Each row is a point on a landscape with many valleys, with its height.
A ball rolls from a point to whichever of its 2 nearest points has the largest drop for the distance, and stops where none of them is lower. Distance is the straight distance between rows; heights are no part of it.
fep: [ 90 124 174 156 185 118 130 140 115 105 146 124 167 167 106 116 178 139
 100 120 153 118  91 170 134  81 169]  (h 43.9)
venap: [146  71  86 156 197 146 130 143 195 130 133 144  67 134  86 166 145 126
 129 129 120 152 156 142 155 155 132]  (h 27.1)
zep: [134 122 167 135 166 139 163 127 172 111 127 127  73 104 111 131  85 102
 109 125 124  99 135 142 129 134 128]  (h 40.2)
tabun: [125 111  77 149 152 155 171  95 179 164 121 103  75 128 115 112 132 144
 224 162 116 113 171 110 153 157 114]  (h 45.8)
Buto: [128 105 128 111  93  92 110  96 116 190 165 153 108 167 117 160 133 134
 179 148 133 137 130 169  62 176 114]  (h 79.7)
sobeb: [111 132 134  81 130 169 174 161 188 150 130  95  87  58 140  94 120  88
 135 129  73 139 170 134 193 109 191]  (h 50.4)
Nidod: [ 71 122 115 158 156 149 136 145 138 101 120 130 163 117 103 117 167 179
  69 135  66 148 101  77 158 154 161]  (h 30.9)
Pobiz: [141 177 162  81 135 116  89 164 135 138  88 123 195 154 101 175  98 165
  88  99 123 140 102 107 101 115  55]  (h 22.6)
bes: [172 135 150 142 126  85  90 150  79 200 117 116 145 139 100 161 163 166
 130 112 155 137 134 203  92 104 149]  (h 69.1)
nade: [139 147 147 105 135 155 174 150 143  78 143 140 119 138 106 132 133 140
 100 131  69 148 107 155  61 149 123]  (h 33.0)
Vedop: [ 69 129 131 170 128 144 108 128 107  81 132 148 136  93 118  92 167 131
  81 132  90 109  95  79 194 112 144]  (h 22.5)
Muku: [165 175 148  81 109 160 157 131 173  97  92 115  93 128 167 150  57  91
 128 126 132 103 141  95  98 163  71]  (h 33.1)
Fesu: [113  52 150 141 158 147 100  64 140  87 143 164 122  67 128  70 175  95
 141 163 161  95 127 149 143  88 155]  (h 21.0)
Bidaf: [132  50 134 147 160 131 102  72 141 133 140 161  96  79 101 130 129 108
 134 142 169  89 165 144 151 112 143]  (h 11.6)
bet: [142 111 166  66 121 132  76 139 122 129 151 157 141  94 119 139  98  83
 123 156 165  85 114  77 139 125 112]  (h 35.9)
reb: [158 116 122 201 170 102  76 138 137 143  82 132 128 137 127 157 142 125
 163 101 153 148 179 179 133 111 104]  (h 55.0)
Zuzi: [129 156  79 131  85 121 116 119 145 161 151 160  57 122 183 128 126  98
 126 128  97 162 153 159 114 182 130]  (h 54.3)
Tumak: [150 134 176 121 131 187 119 138 126 126 114 121 125  63 136 133 125 121
 109 142 137  82 122 113 102 121 130]  (h 41.0)
Dus: [104 148  81 185 111 118 125 131 105 126 104 140 127 114 133  72 191 161
 131 130  65 125  97  91 171 115 151]  (h 7.9)
buba: [164 133 138 147 141 134 140 144 113 145 116  86 133  85 155 110 117 147
 104  90 121 136 157 180 181  91 184]  (h 56.7)
Muf: [121 116 161  78  91 130 132 112 152 127 147 172 104 105 116 114  78 110
 103 171 123 109 123  97 115 149  97]  (h 39.2)
ven: [ 89 158 136 149  53  91 155 104 152 110 132 151  78 137 147  98 110  92
 116 111  84 126 119 127 123 166 110]  (h 46.5)
buku: [146 194 196  58 131 151 105 176 150 127  85 108 157 160 151 188  64 116
 113  95 112 140 116 128 121 100  74]  (h 26.0)
fefu: [ 69 137 149 108  82 126 142 113 158  93 161 171 107 116 100 105 137  82
 111 125  90 120 129 112 122 131 113]  (h 42.9)
Nebal: [129 124  92 173 115 139 147 106 144 163 133 112 112 142 142 142 136 137
 198 139  82 124 159  93 108 171  88]  (h 38.9)
dib: [168 124 127  55  70  96 142 123  75 130 154 145 146 181  73 116 103 172
  78 134 181 133  88 171  50 141  84]  (h 23.5)
defar: [110 145 126 166 131 126 138 153 131 118 103  88 164 123 129 121 133 207
  92 109  29 177 109  90 157 140 127]  (h 37.1)
nefe: [105 148 103 140 114 175 176 142 157 145  96  82  82  42 160  92 168 117
 154 134  45 134 164 141 160 111 183]  (h 41.3)
fefis: [122 143 123 182 118 110  95  91 130 138 131 147 136 148 117 144  98 160
  74  99 158 138 104 137 116 175 114]  (h 48.5)
bipoz: [107 191 101  96  99 121 127 127 120 149 121  92 152 187 121 142  89  94
 102 135 183 110 131  79 145 150 109]  (h 36.2)
Nupe: [140 102  90 131 123 136  89 133  84 150 153 116 178 128 159 120 169 140
 165 148 129 172  96  93 145 134 157]  (h 49.2)
fet: [147 121 129 163  75 111 129 136  94 125 120 113 157 125 127 117  90 203
  99 107  57 151 109  60 148 136 121]  (h 41.8)
Bos: [155 177 130  94 110 108 140 181 127 127  74 117 146 138 103 143  92 116
  93 116 145 122 148  91 144  89 106]  (h 24.8)
Gubi: [149 192  93  94 132 107  79 144 114 138 108 146 178 158 108 154 132 149
  94 145 199 105  99  86  75 143  75]  (h 29.9)
Mopi: [117 124 112 176 169 124 131 136 119 152 109 101 129 144 124 154 160 147
 147 125 170 132 159 155 152 107 140]  (h 50.8)
fumo: [167 146 120  89  81  96 118 143 122 121  78 123 131 142 153 150  83 138
 122 112  93 141 136  95 132 119  75]  (h 28.6)
Fivi: [173 117 152 123 117 132 152 101 103 149 160 149  98 131 150 117 101 125
 159 149 175  94 138 157 114 142 137]  (h 74.7)
zipu: [ 91 150 165 127 181 143 128 149  99 111 136 122 186 166 112  81 172 119
 124 128 143  96  72 104 172  62 150]  (h 37.9)
salo: [139 126 168 121 127 118 112 149  98 118 116 180 150 142 110  99 166 115
 179 159  92  95 127 123 101  60  96]  (h 78.4)
Guz: [150 122 120 138 150 208 105 120 125 120 136 148 101  59 169 102 136 117
 149 140  85 117 110 113 169 118 127]  (h 36.5)
befez: [160 126 139 132  91 136 108 160 112 120  86 100 141  81 158 166  96 147
 142 128  86 149 165  98 113 121 107]  (h 32.5)
degir: [ 67  98 127 171 150 104  94 114 123  96 114 102 174 120 165 135 175 170
 134  99 102 187 141  99 175 111 153]  (h 55.8)
Tedig: [148 121  58 180 115 126 121 132 135 122 118 145  86 110 152 124 155 131
 140 145 101 183 161 137 114 152 144]  (h 57.6)
suzod: [146 152 198  72 149 146 139 131 153 112 119 112 115 151 163 156  51  91
 133 105 126  91 113 122 110 119  89]  (h 29.7)
mek: [ 92  91  96 155  89 124 125 129 145  94 134 140  98 100 121 132 164 126
 144 145  55 158 161 137 122 164 128]  (h 60.7)
foz: [169  83 176 142 162 107 138 124 146 136 137 173  72 100  76 140  81 135
 113 112 124  88 136 161 138 112 104]  (h 44.4)
terip: [138 126 102 183 144  88 129  82 146 125 151 163 103 195 146 131 116 144
  88  71 147 155  81 175 140 196 108]  (h 51.0)
rak: [145 157 114  79  66 102 108 127  89 124 143 147 175 171  81 122 102 157
  69 155 195 105  88  88  73 169  91]  (h 27.2)
gabi: [122 162 163  95 144 111 152 147 125  95 102 104 159 211  95 168 117 167
  86  92 125 149 104 171  53 106 106]  (h 22.7)
Navon: [117 134 155  74 162 138 114 140 100 103 143 152 166 132 103 113 142 103
 135 156 159  90  75  80 143  84 110]  (h 31.0)
bado: [ 89  99  98 161 141 146 142  80 145 124 157 128  94 154 149 137 159 108
 198 142 120 117 122 117  68 181  96]  (h 31.6)
Mema: [161  99 169 100 170  93 105 114 145 146 151 161 120 138  84 152  83 159
 123 109 161 104 110 134 142 122  81]  (h 47.3)
lav: [156 197 122 138 126 100 122 146 145 133  79 135  85 157 102 119  68 127
  94  93 134 101 130 114 166 119  95]  (h 20.2)
zepel: [168 110 120  51 125 117 111 136  94 155 159 133 136 137 169 134  98  80
 170 138 182 157 112 148 153  98 158]  (h 59.3)
rozu: [122 178 165  97 159 108 109 150 136 143 121 112 180 196 107 192 104 201
  71  73 153 147 104 147  58 157  77]  (h 19.2)
naki: [152 119 154 112 150 111 107 132  84 202 160 114 158 153 107 139 154 141
 196 122 159 124 127 164 128  73 133]  (h 72.8)
Kez: [130 125 172 111 167 113 123 175 102 172 146 153 164 161  89 134 172 137
 173 131 101 116 104 164 108  58 130]  (h 76.0)
Nidul: [164 143 161 146 121 180 164 121 121 136 134 116 103  70 173 100 118 121
 121 137 108  92 138 175 132 105 171]  (h 48.6)
lokos: [ 71  83 142 172 125  88 130 119 118  80 123 121 170 146 142 133 165 134
 151  99  89 174 136 153 124  91 139]  (h 52.4)
filit: [112  99 103 207 185 137 146 114 162 153 126  86 101 127 102 137 158 170
 138 109 138 141 182 185 156 161 171]  (h 43.5)
mul: [162  99 124 209 158 125  94 138 137 118  93 111 133  73 166 144 138 162
 171 113  95 149 175 154 113 136 119]  (h 55.2)
Rupuz: [178 131 132  64  97 108  89 143 100 156 134 173 136 116 128 146 112 102
 107 125 190 116 127 162  77 126 117]  (h 82.1)
sif: [175 125 140 106 104 158 128 131 123  91 110 116 108  78 148 162  64 126
 126 151 130 111 168 106  88 144 111]  (h 36.3)
Vazo: [ 73 105 144 152 116  87 121 154 104 107 137 151 165 151  97 125 190 131
  96 128 121 158 122 146 120  87 170]  (h 48.7)
Kar: [159 117 108  82 111 124 153 132 111 133 168 129 120 122 149 110 116  98
  89 116 179 131 126 152 176 109 184]  (h 62.8)
Miboz: [145 173  57 149 111 106 102 140 108 144  99 114 148 173 115 150 139 141
 123 133 175 129 123  73 122 147 107]  (h 32.8)
voki: [ 82 177 134 132 119  96 170 127 161 126 112 115 122 184  80 117  94 142
  89  91 123  98 116 113 179 135 112]  (h 25.9)
gaf: [154  97  93 140 173 176 195 116 171 183 140 100  76 130 103 107 129 163
 181 170  88 108 104 134 146 153 131]  (h 52.6)
nav: [ 43 103  99 160 149 147 140 114 131 114 132  74 187 137 129 125 178 148
 108 122 139 170 148  95 174 136 192]  (h 59.7)
Daguk: [142 117 129 105 110 126 129 133  83 124 151 150 153 160 129 115 162 144
 194 141  66 141  74  95 106  86  95]  (h 80.5)
Fev: [114 140 128 112 129 129  95 173  95 130  95  79 208 141 145 167 134 138
 102 130 140 170 124 111  83 131 145]  (h 64.8)
reki: [121 107 125 123  96 148 126 154  87  80 136 148 154 103 115  86 201 113
 126 177 136 118 124  99  97  97 142]  (h 66.4)
lolus: [151 135 137  93 143 116 182 146 144  99 127 117 128 174 116 155 117 134
 137 106 122 143 127 152  91 106 112]  (h 27.4)
Sumin: [ 96 110 115 147 120 138 128 137 116  79 106 126 150 108 109 140 168 140
 129 147 116 131 146 109  79 138 133]  (h 63.8)
kemuv: [137  91  98 120 112 166  80 104 105 150 148 146 131  83 174 120 121 121
 174 150 107 152 114  76 178 124 123]  (h 43.0)
Sasu: [136 208  86 132 108 122 120 138 107 156 120 130 130 167 167 121 139  96
  78  98 158 127 104 151 144 117 160]  (h 45.6)
tetup: [100  86 129 121 107 136 151  87 118 126 167 119 137 118 141  83 121  99
 157 151 154 122 131 149 136 136 157]  (h 71.6)
Sasun: [154  95 113  63 135 142  88 153  98 159 177 156 168 117 151 123 163  97
 180 167 166 143  99 104 123 114 127]  (h 55.3)
kesen: [143 134 136 147  74 128 110 118 100 133 152 118 149 111 148 133  77 162
  94 123 105 136 104 103 127 176 104]  (h 45.4)
musug: [ 88 135 155 115 106 150 146 135 164 142 135 118  97  61 138  60 120 123
  92 106  76 128 105 131 215 109 185]  (h 41.7)
Lud: [132  83  97 118 180 126 110 101 162 146 160 157  88 124 102 150 120  99
 133 144 171 132 146 128 138 150 132]  (h 19.8)
Sini: [142 107 123 135 148 133 164 105 145 106 112 122 102  92 142 102 108 105
  97 123 158 116 143 157 208  86 168]  (h 62.1)
Bamup: [ 88  98 108 113  91 139 143 106  97  62 177 130 148 111 144  90 165  85
 151 165 160 143 133 101 114 119 147]  (h 68.9)
dil: [174 124 117  89 108 113 106 121 137 172 149 150 119 153 120 164 109 143
 116 113 143 163 142 172  87 167  99]  (h 81.2)
lig: [130 121 142 102 128 112 131  98 104  79 134 138 147 153 126 107  88  86
 174 148 178  78 118  76 133  98  92]  (h 24.6)
fabav: [160 118 134  57  97 112 153 159 113 103 150 158 144 154  84 144 141 152
  92 134 120 157  84 176  43 137 123]  (h 28.2)
zade: [144 128 148 132 125 116 111 151  94 164 115  82 179 135 130 182 127 160
 112 109 172 158 152 166  59 135 155]  (h 66.6)
Siso: [ 92 189 126 136 125 122 154 129 115 177 140 105 119 160 111 116 133  97
 108 125 177  91 119 120 159 131 154]  (h 40.8)
rem: [108 111  99 134 145 109 147  76 142 117 133 129  78 156 140 154 105  81
 191 151 192 112 158 127  89 180 108]  (h 24.4)
viz: [100 109 117 149 186 125 165 124 211 128 116 124  78 127 102 137 126  96
 117  97 132 131 160 172 166 142 145]  (h 34.2)
pozaz: [124 114 122 242 173 130 125  99 165 134  98  90 114 100 158 136 135 134
 155  90 115 139 192 166 147 158 138]  (h 50.6)
ruvo: [145 116 133 135  90 118 130  90 123 187 142 140  69 125 107 123 127 114
 161 180 137  91 168 151  96 173 132]  (h 77.4)
botu: [ 94 165  76 162 135 146 159 158 119 129 100 118 112  88 174 100 194 134
 128 109  74 153 135 116 176  98 190]  (h 25.6)
nur: [117 179 127 147  77 129 146 119 177 117 128 158  65 130 170 118 117  75
 145 125  85 108 150 183  81 178 122]  (h 50.5)
zaves: [142 111 123 139 151 104 139  79 127  87 104 136  80 144 140 112  77  78
 167 150 195  78 140 123 138 142 100]  (h 18.2)
kife: [146  73 123 118 155 178 127  91 123  75 140 141 131  65 164  73 139 111
 158 167 128 111 107 115 171  87 133]  (h 29.0)
zedef: [ 77 130  96 114 150 155 106 152 114  97 127  71 207 131 153 149 168 136
 104 141 154 175 135  75 122 126 195]  (h 62.9)
dori: [ 71 176 159 149  98 128 165 126 164 137 110  92 115 118 121  90 106 129
  92  92 105  97 123 112 196 136 152]  (h 32.9)

Where does a ball stop that starts at each point below?
Kar -> Bidaf
terip -> Dus
Sini -> lav
Sasu -> dib

Call two points neighbours if one is among the 2 nearest of the other. Go from one point of each pair to the other, from neighbour to neighbour, staying as low as possible. Name the highest point that can't be avoided.
Dus / Bidaf -> Kar
Dus / dib -> sobeb
rozu / dib -> nade
lav / rozu -> sif
